Each row is a point on a landscape with many peaks, with its height.
From any point a climber steps to the highest of the 2 points nearest to it. It stops when none of these is higher. Distance is the straight distance between rows; heights are no part of it.
Q_535: -1	-61	-10	-20	42	-27	37	16	5	-7	13	-48	-6	-27	-9	24	-7	-15	5	39  h=601
Q_770: 21	79	-1	7	-19	-43	9	-17	40	60	37	-25	-16	20	24	2	15	-50	20	-13  h=630
Q_85: 21	-51	8	38	12	-4	7	-2	11	12	-53	25	47	-15	-1	60	24	75	21	-8  h=743
Q_417: -34	-18	3	-27	-72	26	5	-21	22	-47	-26	-23	-13	-26	9	31	26	1	31	26  h=146
Q_225: -44	-50	58	-18	-7	-32	22	-10	-30	-22	-54	6	42	-18	48	-8	-5	-28	42	-3  h=276
Q_222: 21	56	-17	-4	-31	-17	-10	5	-25	12	12	-14	-5	1	10	7	22	-13	13	-1  h=593
Q_799: -5	-11	18	24	-21	-40	-45	-18	-49	-40	-6	25	21	-28	2	23	-66	39	-39	34  h=684
Q_639: 39	10	-36	36	0	1	-51	22	-17	-39	28	-4	-32	-8	-57	-12	-71	-6	-53	40  h=718
Q_418: 30	22	-21	34	-39	-19	-37	-1	0	16	-21	13	19	-5	-26	18	24	65	-9	-10  h=679
Q_440: -23	-36	-11	-7	11	73	-3	-2	27	-45	27	-7	-69	-20	-30	43	14	-9	-48	15  h=466
Q_228: 33	47	3	5	-13	-37	-29	-3	11	30	25	-23	-18	-3	-52	-18	-6	19	-31	-7  h=669
Q_645: 25	14	4	-24	19	-35	27	-30	14	55	41	-43	14	27	5	-71	49	-3	-16	-28  h=672
Q_584: -44	-20	34	-53	12	7	23	-16	29	33	-11	-29	-4	-29	-14	8	46	20	41	-13  h=391
Q_759: -20	-51	-5	-27	15	28	46	-56	62	-13	39	-29	-17	-26	10	14	-36	26	-3	-2  h=634
Q_81: 8	33	-30	27	14	27	23	31	-14	11	-4	22	5	46	31	-19	2	-80	16	-29  h=759
Q_71: 26	6	-32	16	8	11	32	-31	70	-5	44	-30	-21	-15	-28	18	-61	25	-26	13  h=643
Q_538: -6	32	9	37	4	26	-13	-51	-25	1	5	31	59	30	33	-41	-1	-4	-21	-48  h=270
Q_815: 24	-26	7	-58	34	-12	46	8	25	42	44	-13	27	1	-7	-51	41	57	19	-2  h=642
Q_823: 6	25	-15	13	-43	-25	-52	19	-14	13	-9	22	5	-30	16	60	-5	41	8	47  h=629
Q_713: -49	2	35	-3	0	10	-23	18	1	41	-33	72	37	13	69	-4	-53	-37	14	-3  h=681
Q_671: 34	29	-13	0	-11	-31	-9	-13	-55	-26	33	-43	-45	-7	-36	-15	-6	-16	-41	7  h=682
Q_431: 4	0	-42	-11	-27	41	-3	16	-40	-53	-32	-26	-21	17	8	-15	61	-33	46	-12  h=363
Q_883: 11	8	-9	23	2	17	37	-41	-14	-28	2	-22	28	4	17	-14	-25	5	-13	-43  h=251
Q_137: 23	3	-26	40	-5	-50	-2	24	-45	-32	8	-18	14	-5	10	36	-57	-37	-8	51  h=499
Q_835: 60	-55	38	13	8	-54	16	81	17	46	-13	3	18	50	-11	-12	20	76	24	29  h=705
Q_605: 53	-62	-4	38	6	-20	8	8	2	34	-41	17	40	7	-24	19	27	78	16	-17  h=731
Q_133: 4	63	6	-23	-30	5	-79	-9	-42	24	22	17	-24	-4	-18	-20	11	15	-32	-2  h=269
Q_761: -7	0	33	-7	3	22	-12	-58	3	17	-8	-2	22	-13	-22	-38	21	50	-31	-54  h=763
Q_913: -20	-56	43	-54	47	-24	72	4	9	-17	14	-26	-38	6	33	-38	-2	-45	14	18  h=463
Q_42: -15	14	-5	-22	-17	-30	10	-21	56	32	-2	-45	-7	-31	-16	44	17	18	21	32  h=218
Q_363: -20	-32	-19	23	-1	56	22	28	-19	-63	-51	38	16	27	25	2	-31	-61	30	6  h=172
Q_810: 38	20	-27	13	-42	-74	-8	38	-24	12	-9	-20	-9	-26	7	59	19	9	16	45  h=610
Q_433: -1	30	29	-17	-14	-59	-25	-5	-10	69	18	-4	16	-8	22	-5	15	-22	-3	-8  h=562
Q_775: -36	-19	54	-20	42	37	22	-53	19	-14	7	6	-23	12	24	-38	-16	9	-23	-47  h=268
Q_313: -16	0	45	18	20	-13	-12	6	10	36	-24	61	61	20	66	4	-34	-2	19	-3  h=674
Q_103: -30	-30	27	-14	-3	34	20	-11	-11	-19	-37	22	-13	30	15	-61	43	-60	8	-47  h=599
Q_589: -35	-53	9	-1	32	64	-23	2	31	-26	13	15	-29	-35	-62	41	-14	10	-42	24  h=542
Q_944: -41	-48	13	-48	57	21	46	45	23	0	2	-20	-56	10	-4	16	32	-52	28	9  h=303
Q_127: 8	-1	12	-11	6	-30	23	-46	-36	-22	32	-53	-58	-15	-27	-38	-2	-12	-58	-26  h=632
Q_803: -22	-13	1	-2	-31	7	24	-5	-28	-80	-38	17	-37	16	31	-30	-16	-66	-4	4  h=365
Q_233: 3	44	-25	-29	-36	-4	-52	51	-56	14	-7	15	-30	3	36	7	3	-37	23	25  h=461
Q_124: 42	-42	-81	18	-1	48	6	10	-9	-38	2	-10	12	-17	-49	12	-15	43	-18	-13  h=616
Q_938: -21	-1	4	-12	12	50	39	-66	90	0	22	-22	-22	-7	11	19	-41	32	-2	-21  h=591
Q_577: 18	7	-20	-17	46	1	62	1	19	33	36	-37	-5	20	9	-43	25	-37	22	-26  h=791
Q_303: -25	-5	-14	-20	-38	22	4	36	-37	-33	-42	-21	3	-10	10	10	49	-44	56	5  h=395
Q_765: -3	4	22	-14	28	-9	15	-48	-9	30	36	-17	9	27	10	-72	25	-24	-33	-48  h=708
Q_187: -51	-5	23	-38	-6	11	-24	15	43	30	9	-2	-33	-44	-39	75	2	3	11	54  h=48
Q_135: 2	-30	7	13	1	22	9	-63	5	-44	-11	-9	35	-27	-1	14	-43	59	-31	-23  h=707
Q_252: -42	-50	31	-3	-5	-34	22	5	-33	-34	-18	-15	18	-27	32	20	-24	-41	4	27  h=250
Q_314: 32	15	-39	14	-32	-36	-10	19	37	1	8	-22	-16	-27	-37	46	-6	32	-5	45  h=597
Q_778: 46	24	-37	44	-18	-15	-13	15	-1	-26	18	-26	-22	11	-48	-17	-58	14	-50	-2  h=692
Q_364: -5	-12	20	-17	69	22	20	26	16	44	17	4	-11	12	-31	-18	5	-13	11	-5  h=787
Q_599: 48	-2	-9	43	28	-58	22	29	-6	26	-14	1	31	6	20	8	-27	0	8	3  h=309
Q_906: 22	-38	-66	-25	9	46	39	-7	-28	-28	28	-29	-31	-22	-47	-1	15	10	-19	-44  h=283
Q_488: 27	-34	29	-35	14	-44	28	24	41	51	11	-2	23	-1	-18	-34	33	93	20	17  h=661
Q_766: -22	-19	26	-31	40	-5	1	17	-60	27	-6	-3	2	13	-3	-45	74	-61	0	-35  h=622
Q_648: -19	-31	41	-26	50	36	50	-32	19	-6	21	-2	6	5	22	-28	-14	3	2	-11  h=304
Q_971: -26	15	65	-39	27	-50	7	-41	17	24	41	-16	-25	-3	12	-43	-4	-20	-10	0  h=609
Q_747: 2	-74	-6	-40	65	-19	38	58	-20	4	18	-31	-4	-13	-39	-13	-10	-3	7	36  h=662
Q_377: 32	28	-27	50	19	51	-36	2	-46	-32	-11	26	49	23	-7	-16	9	13	-13	-25  h=284
Q_410: -15	-43	16	-47	59	-5	73	35	15	-7	-1	-26	-27	12	32	-15	8	-52	53	26  h=392
Q_86: -7	-19	18	-19	21	-46	-7	31	35	50	3	-6	4	-12	-44	18	4	30	10	31  h=9
Q_937: 19	37	1	-5	-14	-44	-50	22	-48	5	34	-10	-45	-13	-39	-7	-39	-14	-42	25  h=720
Q_591: -2	36	-6	12	-14	-5	-49	21	-22	11	-22	46	24	-4	15	43	2	28	8	6  h=647
Q_141: -30	30	7	-15	0	58	-48	33	-38	4	-16	63	-4	14	41	-4	-19	-30	-5	-4  h=709
Q_311: -49	-21	28	-20	-18	33	-22	-5	14	-38	2	2	-48	-38	-3	48	3	-28	-16	40  h=135
Q_41: -10	-36	3	21	52	15	-3	26	32	6	9	22	15	-21	-30	29	-53	13	-18	40  h=431
Q_963: 47	13	-35	29	-28	3	-27	-17	-55	-56	-19	-18	41	-2	-15	-6	24	56	-9	-8  h=657
Q_235: 3	41	0	32	-10	32	-47	-24	-52	-28	-7	50	55	19	31	-26	-14	3	-29	-29  h=275
Q_652: 9	38	-43	3	-40	3	50	20	38	4	-18	-25	-1	22	21	15	34	-48	67	12  h=389
Q_340: -4	-21	8	-32	16	5	27	-54	14	-10	49	-34	-73	-17	-35	-21	-6	11	-47	-27  h=575
Q_224: -44	-21	16	-8	-60	45	23	-28	48	-53	-50	43	0	-4	24	8	-14	-12	43	25  h=105
Q_6: 7	38	29	-5	-15	-68	-48	-6	-22	29	35	-8	-41	-16	-50	-29	-29	1	-54	0  h=696
Q_659: -6	69	8	9	-35	-12	-28	-21	35	33	-4	11	2	-9	29	32	-4	22	7	-5  h=256
Q_201: -30	-21	38	-8	81	54	8	-33	25	-9	14	31	-28	11	-10	-11	-22	13	-41	-47  h=240
Q_840: 0	20	38	-15	10	-55	4	-22	-6	27	42	-33	-45	-8	-27	-19	-28	-22	-31	6  h=658
Q_368: -44	-11	50	-58	-5	-6	32	-5	45	49	-10	-12	21	3	28	-22	55	1	61	-4  h=364
Q_984: 31	13	-6	36	-51	-15	-46	25	28	52	-16	13	0	15	-48	7	24	85	-10	-31  h=688
Q_495: 25	15	-25	14	-50	-66	-22	5	-69	-34	-22	-24	3	-25	19	33	13	23	10	26  h=598
Q_163: 1	-29	26	30	-12	25	-37	-22	-14	-51	16	-2	11	-28	-45	2	-60	44	-71	19  h=600
Q_182: -22	-22	0	-16	12	1	-28	31	35	33	15	-16	-40	-42	-68	50	1	-15	-17	54  h=78
Q_564: -15	-64	-32	4	-3	67	9	13	2	-58	-9	-16	20	-51	-17	44	9	16	2	15  h=535
Q_398: -3	-15	2	35	-17	-8	-34	-14	-57	-57	-31	17	47	-23	22	25	-29	39	-26	3  h=706
Q_359: 77	37	-39	60	10	-51	-2	51	27	68	-3	15	6	41	-11	10	-5	14	2	-1  h=320
Q_632: -8	51	-25	-12	-51	19	22	-3	50	6	-12	-30	-45	11	10	20	22	-54	47	3  h=437
Q_370: -15	28	-4	-17	-17	28	-19	23	-30	-41	-6	13	-63	25	12	-8	12	-48	15	7  h=551
Q_159: 9	82	-13	31	-55	-19	-47	-27	17	18	3	30	22	15	68	22	-18	29	12	1  h=266
Q_301: -29	-3	32	9	41	73	-17	-20	3	-21	-11	44	-8	12	-7	-1	-27	-3	-23	-26  h=219
Q_463: 33	-10	23	6	33	-56	52	20	26	43	-15	8	45	21	49	18	28	31	42	21  h=678
Q_383: -52	-22	17	-37	-67	52	-22	-45	14	-69	-13	-30	-35	-32	-4	24	35	19	-1	31  h=188
Q_572: 19	-6	-10	0	-32	-41	-19	12	-66	-40	2	-35	3	-31	-26	12	21	-1	-5	19  h=582
Q_537: 20	23	13	-14	0	-78	29	-33	13	52	24	-44	31	9	16	-33	31	6	9	-8  h=646
Q_104: -24	-1	25	-13	-42	-34	0	-29	-29	20	-24	-19	41	-20	17	-14	70	8	21	-39  h=340
Q_172: 6	-17	41	-59	56	-17	72	11	-5	1	42	-24	-7	9	25	-52	17	-10	12	12  h=544
Q_334: -8	56	8	-10	-24	-32	-13	-1	50	61	1	-11	0	-12	-4	42	20	19	27	9  h=242
Q_229: 9	5	7	-1	14	8	10	-61	-5	16	32	-21	3	-3	-21	-56	24	19	-39	-65  h=741
Q_188: -7	8	-34	-2	-44	-28	-12	43	-13	-12	-18	-15	1	-16	17	62	11	-19	40	52  h=581
Q_79: -26	-24	-5	-19	-25	16	-15	26	-40	-37	-35	-14	16	-31	-8	49	37	-15	31	20  h=430
Q_299: -16	-38	16	18	13	47	-31	-12	17	-26	3	18	-5	-22	-68	2	-48	38	-58	11  h=577
Q_988: 11	-41	13	-15	75	-17	13	58	-6	29	4	2	5	2	-45	-10	-9	-8	7	29  h=719
Q_249: -7	-9	11	24	26	11	-31	24	26	20	-17	31	12	6	-62	6	-28	56	-14	-13  h=723
Q_672: 44	-49	-41	25	6	-2	27	-23	-48	-28	-24	-6	44	-10	-14	-7	-1	50	-13	-54  h=653
Q_94: 4	27	7	38	48	-18	-17	-21	6	62	32	41	62	50	21	-55	-1	-8	-35	-29  h=710
Q_847: -3	-29	-24	11	-19	23	-3	4	-28	-64	-18	-24	22	-27	-4	32	11	14	3	13  h=477
Q_285: -33	-6	27	-12	-37	-10	11	3	-14	-16	-56	44	36	-1	43	-6	-15	-37	34	-3  h=292
Q_557: -15	25	2	-25	-12	4	-26	9	-47	-10	23	9	-49	2	17	-20	23	-48	-21	-16  h=620
Q_449: -31	-29	21	-58	5	20	39	-29	21	8	-7	-35	-44	-17	-5	-5	51	-12	16	-35  h=442
Q_764: 1	15	29	15	68	17	-22	0	21	61	23	47	44	44	-16	-47	-10	10	-22	-21  h=729
Q_650: -47	-12	15	-33	35	40	15	33	33	16	-13	-4	-68	5	-11	40	36	-36	19	-2  h=213
Q_286: -8	29	-2	11	-9	29	-21	21	-36	-2	-6	39	27	35	40	-32	5	-56	8	-18  h=734
Q_427: -6	-56	-22	6	-5	45	13	35	-10	-72	-2	-20	-31	-21	5	49	10	-56	5	51  h=378
Q_335: 68	-19	-24	34	11	-45	2	32	-20	33	15	-23	12	29	-32	-64	7	20	-26	-40  h=667
Q_296: -33	-11	28	-24	-2	-22	10	-17	12	42	-20	-8	50	4	27	-22	42	-5	31	-21  h=349
Q_932: 11	63	-22	-16	-62	-18	-66	-8	-21	12	12	-24	-21	-11	-32	7	63	50	10	0  h=315
Q_403: -9	-47	8	-10	30	-2	24	0	26	16	-25	-3	38	-20	-13	34	10	62	25	12  h=769
Q_31: -34	-37	29	7	21	-14	4	-13	-8	-29	4	-6	13	-38	3	30	-49	-25	-14	36  h=224
Q_900: 37	7	6	-15	7	-96	18	9	6	48	6	-45	8	-9	2	-7	28	2	22	15  h=631
Q_40: 69	-64	3	23	18	-53	21	35	5	30	-21	7	16	14	-11	6	-2	76	12	-2  h=721
Q_800: 40	55	-58	28	-27	12	29	19	44	4	-16	-18	19	17	39	44	1	-6	55	4  h=359
Q_387: -39	3	23	0	-28	-4	11	14	39	15	-30	7	14	-11	31	50	-14	-19	52	22  h=761
Q_300: 6	62	-20	-12	-40	12	-75	12	-3	30	14	8	-36	-4	-60	1	31	37	-9	7  h=293
Q_185: 52	-2	-38	38	20	5	20	-9	-46	-21	3	-6	45	9	-20	-51	-4	14	-28	-47  h=666
Q_434: 47	30	-45	1	23	-10	31	7	15	54	30	-38	-2	20	-33	-27	28	-10	7	-31  h=711
Q_514: 1	-11	48	10	-6	-24	-13	-63	-4	3	-11	6	39	-19	-4	-25	3	81	-32	-38  h=747
Q_140: 55	-42	40	15	18	-70	27	38	24	54	-13	27	25	24	23	7	26	58	33	52  h=691
Q_43: -13	-32	-39	3	6	82	-15	-17	22	-90	26	-15	-61	-12	3	14	8	-1	-34	22  h=369
Q_646: 17	7	-17	9	-6	-21	-45	49	-18	-12	38	14	-45	-23	-42	25	-53	-24	-52	66  h=766
Q_884: 37	4	-1	34	41	-47	1	-6	-18	48	39	8	58	43	3	-81	-3	6	-34	-19  h=695
Q_699: 51	-6	-29	25	27	-32	23	-17	-29	31	23	-13	51	28	0	-80	15	0	-35	-55  h=683
Q_329: 11	-71	-43	-21	59	53	45	9	-9	-19	32	-4	-31	-8	-57	-17	-12	7	-18	-32  h=249
Q_970: 16	24	1	35	-17	-14	-2	-32	-27	-8	-9	-5	55	0	33	-21	13	11	-21	-38  h=264
Q_986: 32	33	-38	40	-16	-29	0	5	46	-8	20	-10	-2	-7	-1	65	-49	24	-8	57  h=580
Q_653: 40	27	-22	33	-33	6	-70	-3	-44	-13	-33	30	41	6	-11	0	35	68	-2	-7  h=668
Q_328: 3	61	-26	17	-50	20	-54	-28	-4	-15	-17	25	35	23	48	-10	14	34	31	-8  h=273
Q_715: 1	-54	11	2	75	13	6	44	55	7	12	24	20	4	-32	-3	-70	32	0	57  h=403
Q_558: 90	-4	-11	72	19	-69	3	32	0	47	-7	13	26	40	9	-14	-24	18	5	-2  h=314
Q_506: -9	58	12	15	-49	-4	-4	-73	24	6	14	-8	18	16	33	-29	15	5	-7	-44  h=500
Q_17: -14	-26	-20	30	31	62	22	6	-6	-57	-14	16	21	14	10	32	-47	-20	3	10  h=122
Q_87: 19	24	-34	37	-20	21	-19	-12	-47	-66	-20	15	26	41	52	-39	-21	-27	22	-7  h=220
Q_321: -24	26	1	0	-28	16	4	0	37	8	-21	62	-26	37	41	-23	-8	-67	23	3  h=744
Q_667: 4	24	-35	-13	-16	64	-27	5	-54	-38	-15	-6	-14	18	-12	-20	69	-5	17	-29  h=329
Q_811: -12	-6	30	8	63	2	16	13	12	19	-3	38	51	24	37	1	-38	-14	17	10  h=656
Q_316: 4	42	-8	-38	-69	-30	-53	26	-59	26	-17	8	-11	0	53	-21	23	-28	11	6  h=443
Q_874: -25	5	6	-6	0	11	13	41	4	18	-21	67	-7	35	59	-24	-22	-93	36	3  h=771
Q_117: 31	15	2	-4	-9	-107	0	28	-23	40	-4	-30	-10	-16	-16	29	11	-11	18	33  h=621
Q_570: 21	46	-14	-5	-53	-34	-22	-22	-35	6	-2	-42	5	-21	-26	-13	67	41	-7	-19  h=327
Q_392: 0	31	7	23	3	-29	-27	3	1	26	-15	50	38	2	41	41	-49	7	3	8  h=663
Q_305: -7	21	-27	-7	2	24	-34	53	-62	-17	-1	17	-35	18	21	20	5	-65	20	16  h=493
Q_269: -22	-34	17	-52	11	15	48	-61	28	-14	27	-35	-51	-21	1	-31	15	17	-18	-49  h=515
Q_504: -40	-25	0	1	25	99	8	-23	36	-44	-15	31	-8	7	-4	27	-15	9	-8	-19  h=190
Q_191: 0	-55	-37	16	14	62	-2	11	5	-32	-14	2	24	-35	-49	30	-2	51	-20	4  h=585
Q_582: -5	7	21	20	60	17	-31	13	14	46	13	43	7	17	-47	-28	-36	7	-24	-15  h=751
Q_380: 8	-39	-8	29	34	-24	-7	46	1	5	-20	18	27	-15	-27	45	-47	16	-3	41  h=458
Q_640: 42	53	-26	34	0	-33	31	-44	47	22	30	-27	9	9	4	4	-30	34	-9	-20  h=467
Q_24: -7	-11	30	34	-9	7	-32	-47	-17	-21	-15	34	46	-16	-15	-3	-37	63	-42	-27  h=732
Q_511: -24	-11	9	-30	34	11	-1	40	10	30	24	-11	-57	-11	-58	30	24	-30	0	18  h=127
Q_607: -49	3	19	-20	-29	-7	3	18	35	23	-37	39	-9	-3	48	32	-53	-57	49	42  h=725
Q_619: 53	0	-75	27	-18	23	2	-19	-12	-40	5	-20	23	-3	-28	0	4	69	-15	-26  h=640
Q_796: 3	33	-20	31	-35	-17	-39	0	31	-14	8	19	13	-24	13	84	-37	43	-3	53  h=607
Q_760: -11	-30	-21	39	21	60	10	-1	36	-48	2	15	22	-19	9	57	-62	2	-18	37  h=76
Q_580: 45	-9	-48	36	4	7	5	6	43	-8	39	-32	-27	2	-60	-3	-70	33	-40	-8  h=671
Q_498: -22	48	32	-31	-57	3	4	-67	21	7	10	-20	-34	11	17	-39	34	-17	-12	-45  h=533
Q_928: 10	11	-42	30	-24	-47	33	42	5	-6	-18	-41	6	-16	31	72	-16	-45	38	48  h=543
Q_389: 6	18	-33	29	-24	31	23	7	-12	-61	-31	8	8	32	38	-8	-27	-39	26	9  h=204
Q_266: 5	20	-35	15	-4	36	37	-60	83	9	26	-21	2	-21	-5	33	-39	57	-6	-17  h=608
Q_155: 34	68	-57	46	1	-10	7	39	28	26	0	10	23	29	36	43	-5	-20	37	10  h=343
Q_755: 39	-43	55	-7	-1	-55	4	59	39	33	14	-14	5	41	-15	-33	3	95	-1	18  h=685
Q_153: -25	43	2	-13	-41	8	4	9	33	20	-6	-2	-43	20	11	-9	48	-53	42	-17  h=494
Q_4: 2	-2	-11	-20	44	36	51	20	22	37	4	-14	-8	22	10	-4	16	-31	39	-32  h=891
Q_238: 69	31	-66	31	-1	-11	9	12	-4	33	23	-32	8	25	-45	-44	14	7	-27	-44  h=673
Q_961: -40	18	13	-37	-61	-6	-6	-27	39	-6	-11	-39	-27	-38	0	48	25	12	38	18  h=184
Q_243: 21	31	-20	3	-15	-3	-2	7	7	13	13	-30	-19	-16	-47	22	6	8	-8	8  h=633
Q_214: -5	33	-30	14	-23	62	-63	-35	-28	-43	-21	20	20	22	15	-8	24	47	33	-12  h=285
Q_838: 21	42	-57	23	-3	56	-56	-9	-51	-39	-10	-3	14	31	9	-26	31	18	26	-21  h=300
Q_901: 21	8	18	0	-47	-67	-22	-28	-42	21	-20	-15	19	-23	4	0	60	41	-8	-18  h=334
Q_148: 18	-24	20	38	-4	-22	-37	15	48	45	-29	29	15	11	-34	5	-9	85	-2	-17  h=702
Q_95: 1	-80	-25	-19	20	23	41	-51	30	-28	47	-31	-15	-47	-14	7	-47	39	-29	-12  h=665
Q_505: -21	-41	31	-34	58	3	47	-12	28	-3	8	-10	21	-3	17	-1	-29	29	13	21  h=338
Q_454: -16	4	15	-12	-47	18	31	-27	0	-65	-40	45	-66	29	21	-52	21	-53	-5	-18  h=441
Q_482: -28	-60	-16	-9	27	56	35	32	-2	-36	-11	-6	-23	-4	5	26	-1	-45	9	3  h=246
Q_669: -22	-27	-13	-12	-25	57	-24	-33	-23	-84	8	-40	-48	-19	-9	11	27	16	-20	36  h=267
Q_610: -7	36	-5	-24	-13	37	6	-22	2	-8	10	-15	-66	20	0	-37	66	-17	-21	-53  h=417
Q_478: -29	16	18	7	-47	18	12	-50	7	-48	-4	-8	-13	8	27	-15	-28	-10	-8	-14  h=612
Q_97: 1	-34	26	-67	51	16	59	4	8	23	57	-29	-7	-1	-10	-39	25	30	16	7  h=605
Q_356: -49	8	24	-36	-38	1	-28	30	-6	18	-30	63	10	-13	60	25	-54	-42	21	32  h=699
Q_307: -19	-5	9	-7	11	9	-2	13	45	33	-21	0	22	-25	5	65	15	26	43	5  h=810
Q_162: 51	68	-55	39	-10	-11	-10	46	3	44	-2	18	11	30	-18	22	22	1	16	3  h=328
Q_452: 0	60	-1	3	-39	-27	-35	-6	-14	47	7	15	30	10	35	-9	26	-28	0	-13  h=573
Q_468: -7	-16	3	8	-28	-1	-61	-18	-42	-66	8	9	-4	-34	-34	12	-37	34	-53	47  h=641
Q_887: 12	-29	-15	-5	-6	-43	-27	43	-54	-8	-20	-13	3	-28	-54	13	10	4	-7	19  h=563
Q_337: 46	67	-29	14	4	-46	27	-13	30	62	50	-44	-5	29	6	-27	24	-29	2	-21  h=660
Q_746: 11	26	-20	24	6	-51	11	38	1	12	3	-6	3	-4	17	53	-38	-36	16	42  h=519
Q_914: -40	-8	37	-29	19	-20	2	50	-15	42	-17	54	7	15	53	-14	-13	-80	29	15  h=750
Q_160: 30	65	-6	26	-24	-20	-2	-56	49	41	25	-19	20	7	13	-8	13	38	-17	-38  h=483
Q_194: -41	-40	6	-12	-22	69	24	-29	36	-58	-28	10	-21	-4	3	10	-2	-10	16	-16  h=148
Q_464: 28	-39	-11	40	16	-66	-9	34	-11	-14	1	-7	15	-14	-26	21	-59	-4	-28	49  h=481
Q_175: 3	18	-7	12	32	17	36	7	1	-3	-7	-6	12	13	20	-7	-12	-47	24	-24  h=803
Q_486: 18	18	12	6	59	-21	41	26	30	26	4	11	53	31	51	-6	-17	-1	38	22  h=655
Q_69: -10	-36	40	-36	62	-11	31	12	48	18	33	5	14	-12	-17	-2	-41	42	-3	57  h=370
Q_578: -56	-28	37	-4	-5	17	-16	-19	8	-50	13	13	-25	-29	14	42	-52	-29	-33	43  h=187
Q_126: -14	32	-8	-3	-28	18	7	-8	11	31	-4	4	16	30	23	-29	51	-57	23	-39  h=534
Q_694: -16	28	10	-21	-6	16	-19	-19	-39	-48	9	-9	-84	26	10	-40	33	-32	-43	-34  h=531
Q_213: -27	-20	16	-11	-48	18	-11	-4	-45	-59	-47	29	-3	-2	32	-13	-26	-40	22	20  h=318
Q_489: 2	29	-17	17	6	4	-56	44	-76	10	1	33	6	7	-11	-14	11	-20	-16	-10  h=245
Q_47: -15	-26	25	-24	37	1	37	13	-28	7	7	-11	-13	13	12	-30	35	-61	11	-24  h=664
Q_72: -38	-15	28	-24	0	15	29	-6	19	-23	-25	53	-54	39	15	-57	35	-63	-14	-37  h=536
Q_378: -43	9	43	-26	4	-24	-32	22	18	58	1	16	-16	-38	-35	42	-7	16	7	45  h=25
Q_676: -18	4	-16	-7	-16	51	29	-4	12	1	-39	23	0	48	19	-51	73	-66	25	-58  h=561
Q_665: -5	-50	-16	-15	7	39	26	-84	13	-39	15	-29	10	-39	-26	-5	-35	61	-37	-39  h=687
Q_808: -33	32	29	-6	-17	2	5	-24	40	-1	2	29	-53	28	32	-20	-25	-55	-4	-7  h=704
Q_406: -23	-30	18	36	4	12	-15	4	-15	-34	-37	36	56	-16	18	58	-41	30	1	17  h=670
Q_348: -33	-16	44	-18	50	-2	20	35	-24	5	-8	20	5	31	33	-32	7	-67	28	-4  h=717
Q_428: 18	36	-4	-6	-12	-11	-83	36	-68	37	12	45	-6	0	-30	-28	5	-1	-46	-4  h=254
Q_206: -25	5	49	-31	19	-50	-26	9	-40	57	10	20	17	-14	3	-36	30	-1	-3	8  h=558
Q_730: 4	8	-23	-24	1	42	23	-15	-25	-20	8	-34	-31	-6	-29	-14	39	-5	-16	-36  h=330
Q_590: -25	22	49	9	-9	-10	10	-60	14	-9	11	4	-16	24	38	-37	-43	-28	-15	-25  h=659
Q_880: -21	1	39	-33	41	-24	-21	29	-44	51	5	17	-14	-13	-20	-19	43	-39	-6	-6  h=586
Q_663: -30	1	2	1	-44	31	13	-3	41	-49	-18	18	-12	8	27	21	-27	-40	34	39  h=73
Q_422: -26	31	50	-39	-19	-36	3	-56	15	44	26	-30	-19	1	18	-47	35	-20	-8	-37  h=569
Q_832: 8	-57	-42	3	44	46	35	17	-1	-25	8	-10	-17	-19	-43	17	-9	-18	-19	11  h=211
Q_412: -1	-30	13	10	6	-5	-33	27	-44	2	-43	31	30	-29	-40	23	2	28	-5	3  h=541
Q_782: -38	12	24	-13	20	25	-33	18	-41	3	3	46	-36	11	7	1	-13	-44	-22	-11  h=677
Q_859: -11	-57	-21	-12	0	10	30	14	9	-36	14	-47	-17	-49	0	54	-8	-37	0	48  h=516
Q_513: 26	30	-30	36	-2	32	3	-48	-34	-67	0	-14	12	28	27	-34	-24	-2	-7	-27  h=234

Two climbers start at each pair of points below. Name the first point that both come to, or write never.
Q_570 / Q_572 => never
Q_986 / Q_746 => never
Q_303 / Q_417 => never
Q_760 / Q_504 => Q_41

For each start below, name every point that the climber comes to, in order.
Q_667 => Q_431 > Q_303 > Q_79 > Q_847 > Q_564 > Q_191 > Q_124 > Q_619 > Q_963 > Q_653 > Q_418 > Q_984 > Q_148 > Q_249 > Q_582
Q_300 => Q_932 > Q_570 > Q_901 > Q_104 > Q_296 > Q_368 > Q_584 > Q_449 > Q_269 > Q_340 > Q_127 > Q_671 > Q_937
Q_578 => Q_31 > Q_252 > Q_225 > Q_285 > Q_213 > Q_803 > Q_454 > Q_72 > Q_103
Q_224 => Q_194 > Q_504 > Q_301 > Q_201 > Q_775 > Q_648 > Q_505 > Q_69 > Q_715 > Q_41 > Q_380 > Q_464 > Q_137 > Q_746 > Q_928 > Q_188 > Q_810 > Q_117 > Q_900 > Q_537 > Q_645 > Q_765 > Q_229 > Q_761
